Each row is a point on a landscape with many valleys, with its height.
A ball rolls from a point to the lowest of its 3 nearest points, and stops where none of them is lower. Distance is the straight distance between rows; heights are no part of it.
j_110: [109 103  97 158 132 172 133 167 157 119 103 102]  height 5.37
j_755: [141  96  93  95 180 139 116 130  96 170 132 118]  height 1.93
j_128: [153  71  87  94 166  94 134 152 110 128 109 153]  height 2.98
j_406: [134 103 117  94 164 131 115 125 105 153 136 117]  height 3.06
j_252: [119 130 134 132 107 147 120 132 145 115 133 115]  height 5.30
j_18: [158 111 140  84 142  59 133 121 113 120 134 155]  height 6.64
j_800: [ 98 139 126 164 129 169 126 132 156 136 136  80]  height 1.92
j_754: [148 119 141  81 160  93 120 114  97 150 151 136]  height 4.61
j_231: [141 123 128  86 174 145 119 108  97 177 150 102]  height 3.97
j_528: [143 123 144 114  94 119 127 133 141  96 120 147]  height 0.56
j_224: [ 88 125  72 179 178 184 132 157 142 171 111  73]  height 1.53
j_111: [165  92 105  86 145  34 145 148 139  94  99 170]  height 0.79
j_378: [132 143 150 144  63 134 132 128 144  87 118 152]  height 1.47
j_141: [141 177 176 137  76 122 127  91 115 119 149 160]  height 3.59
j_941: [ 92 143  98 163 172 174 131 138 145 175 126  58]  height 1.63
j_494: [109 171 152 195  55 149 140 127 162  93 130 149]  height 3.20
j_811: [110 142 132 139 141 171 120 125 133 152 148  85]  height 2.76
j_987: [138  97 123 109 112 121 132 150 143  99  99 147]  height 1.60
j_975: [140 125 148  93 132 125 116 115 106 139 148 123]  height 4.35
j_452: [ 61 183 144 194 139 153 126 114 153 162 143  56]  height 3.11
j_658: [135 102 112 115 147 147 120 136 124 138 126 112]  height 1.95
j_259: [128  96  89 121 173 163 118 144 112 156 118 117]  height 1.31
j_988: [159 112 130  91 115  18 155 129 147  75  94 195]  height 2.36
j_876: [141 143 156 113 108 127 120 104 113 118 148 134]  height 4.85
j_178: [155 164 177 111  84  69 143  88 105 106 141 192]  height 5.50
j_218: [111 124 106 124 170 173 120 127 127 179 138  81]  height 2.02
j_456: [145  86  97  88 178 104 119 138  98 148 122 137]  height 3.12
j_784: [151 141 160  99  87  60 140 109 118  90 120 190]  height 5.48
j_401: [ 99 168 150 176 102 160 125 121 152 125 140  99]  height 2.71
j_752: [152 135 164  93 117  91 117 101 105 120 151 148]  height 5.36
j_52: [ 96 182 160 163 117 159 119 103 143 142 159  89]  height 3.58
j_438: [144 101 123  97 139 117 121 135 119 128 132 134]  height 1.02
j_276: [149 107 139 100 101  75 141 144 142  79 103 177]  height 5.22
j_902: [158  89 114  84 147  55 144 140 121 111 115 158]  height 3.64
j_167: [123  92  53 139 179 178 124 159 100 161  94 117]  height 1.48
j_501: [ 90 138 102 167 152 174 128 140 156 156 127  72]  height 1.64
j_92: [ 86 149 115 181 159 166 124 132 152 166 137  61]  height 1.82
j_652: [143  78  82  99 177 123 125 152 102 145 107 140]  height 2.34
j_185: [143  78  87 108 160 127 126 156 116 130 102 139]  height 1.85
j_906: [161  74  74  94 199  74 132 147  82 154 113 160]  height 4.42
j_514: [153 107 137  82 139  94 124 122 112 126 137 149]  height 5.29
j_372: [101 187 164 177  84 149 129  99 142 127 154 110]  height 1.41
j_84: [138 178 169 148  51 125 138  97 121  98 141 185]  height 3.73
j_362: [115 183 159 187  69 154 134 108 140 111 141 138]  height 2.99
j_809: [125 166 166 121 118 145 115  96 116 139 166 110]  height 5.33
j_502: [143 145 161 124  71 101 133 129 132  83 112 182]  height 2.41
j_172: [124 106 124 147 106 160 131 151 150 106 108 121]  height 5.35
j_633: [148  88  91  84 198 105 121 127  83 165 133 136]  height 2.66
j_473: [124 186 171 162  76 145 129  94 124 119 147 146]  height 3.35
j_207: [127  89  99 126 145 160 123 160 127 126 111 119]  height 1.00
j_366: [129 117 132 139  69 132 138 163 164  68  91 160]  height 1.67
j_25: [151 157 183  93 116  80 123  84  97 126 165 159]  height 5.70
j_390: [151 126 152  98  92  78 132 123 124  97 118 167]  height 4.40
j_345: [102 154 143 187  77 155 132 134 164  96 123 121]  height 3.24
j_361: [106 110  61 159 184 187 121 155 123 169 102  91]  height 1.52
j_602: [ 80 197 154 206  99 149 138 108 155 137 151  91]  height 3.98
j_687: [104 171 133 140 160 173 123 100 131 185 162  61]  height 3.04
j_186: [159  74  76  90 195  60 136 153  94 141 114 159]  height 4.13
j_422: [107 117  86 144 169 183 120 143 133 168 127  92]  height 1.57
j_397: [149 110 123  77 185 105 117 112  83 159 148 123]  height 3.42
j_179: [127 133 142 152  72 139 133 139 153  87 114 153]  height 1.54
j_192: [109 157 150 188  67 152 135 136 166  88 126 125]  height 3.22
j_822: [ 79 164 126 167 152 171 129 123 149 173 145  56]  height 2.21
j_532: [110 121 129 174  76 154 140 159 177  75  98 132]  height 1.69
j_124: [147 137 166  79 140 101 111  90  94 150 168 131]  height 5.42
j_983: [125 135 148 122 116 149 120 112 126 133 142 107]  height 5.13
j_550: [ 88 115  90 178 157 185 128 151 152 144 117  75]  height 1.56
j_882: [146 113 137 106  79  95 143 139 149  70  87 178]  height 5.34
j_170: [155 148 168 101  95  74 130  98 115 104 141 180]  height 5.32
j_395: [148  93 128  97 126 104 130 138 131 109 110 154]  height 3.02

Where does a ball stop that starts at each point below?
j_18 => j_111
j_452 => j_207
j_366 => j_528
j_882 => j_528
j_822 => j_207
j_800 => j_207
j_276 => j_438
j_25 => j_390
j_876 => j_438
j_178 => j_390
j_124 => j_438
j_532 => j_528
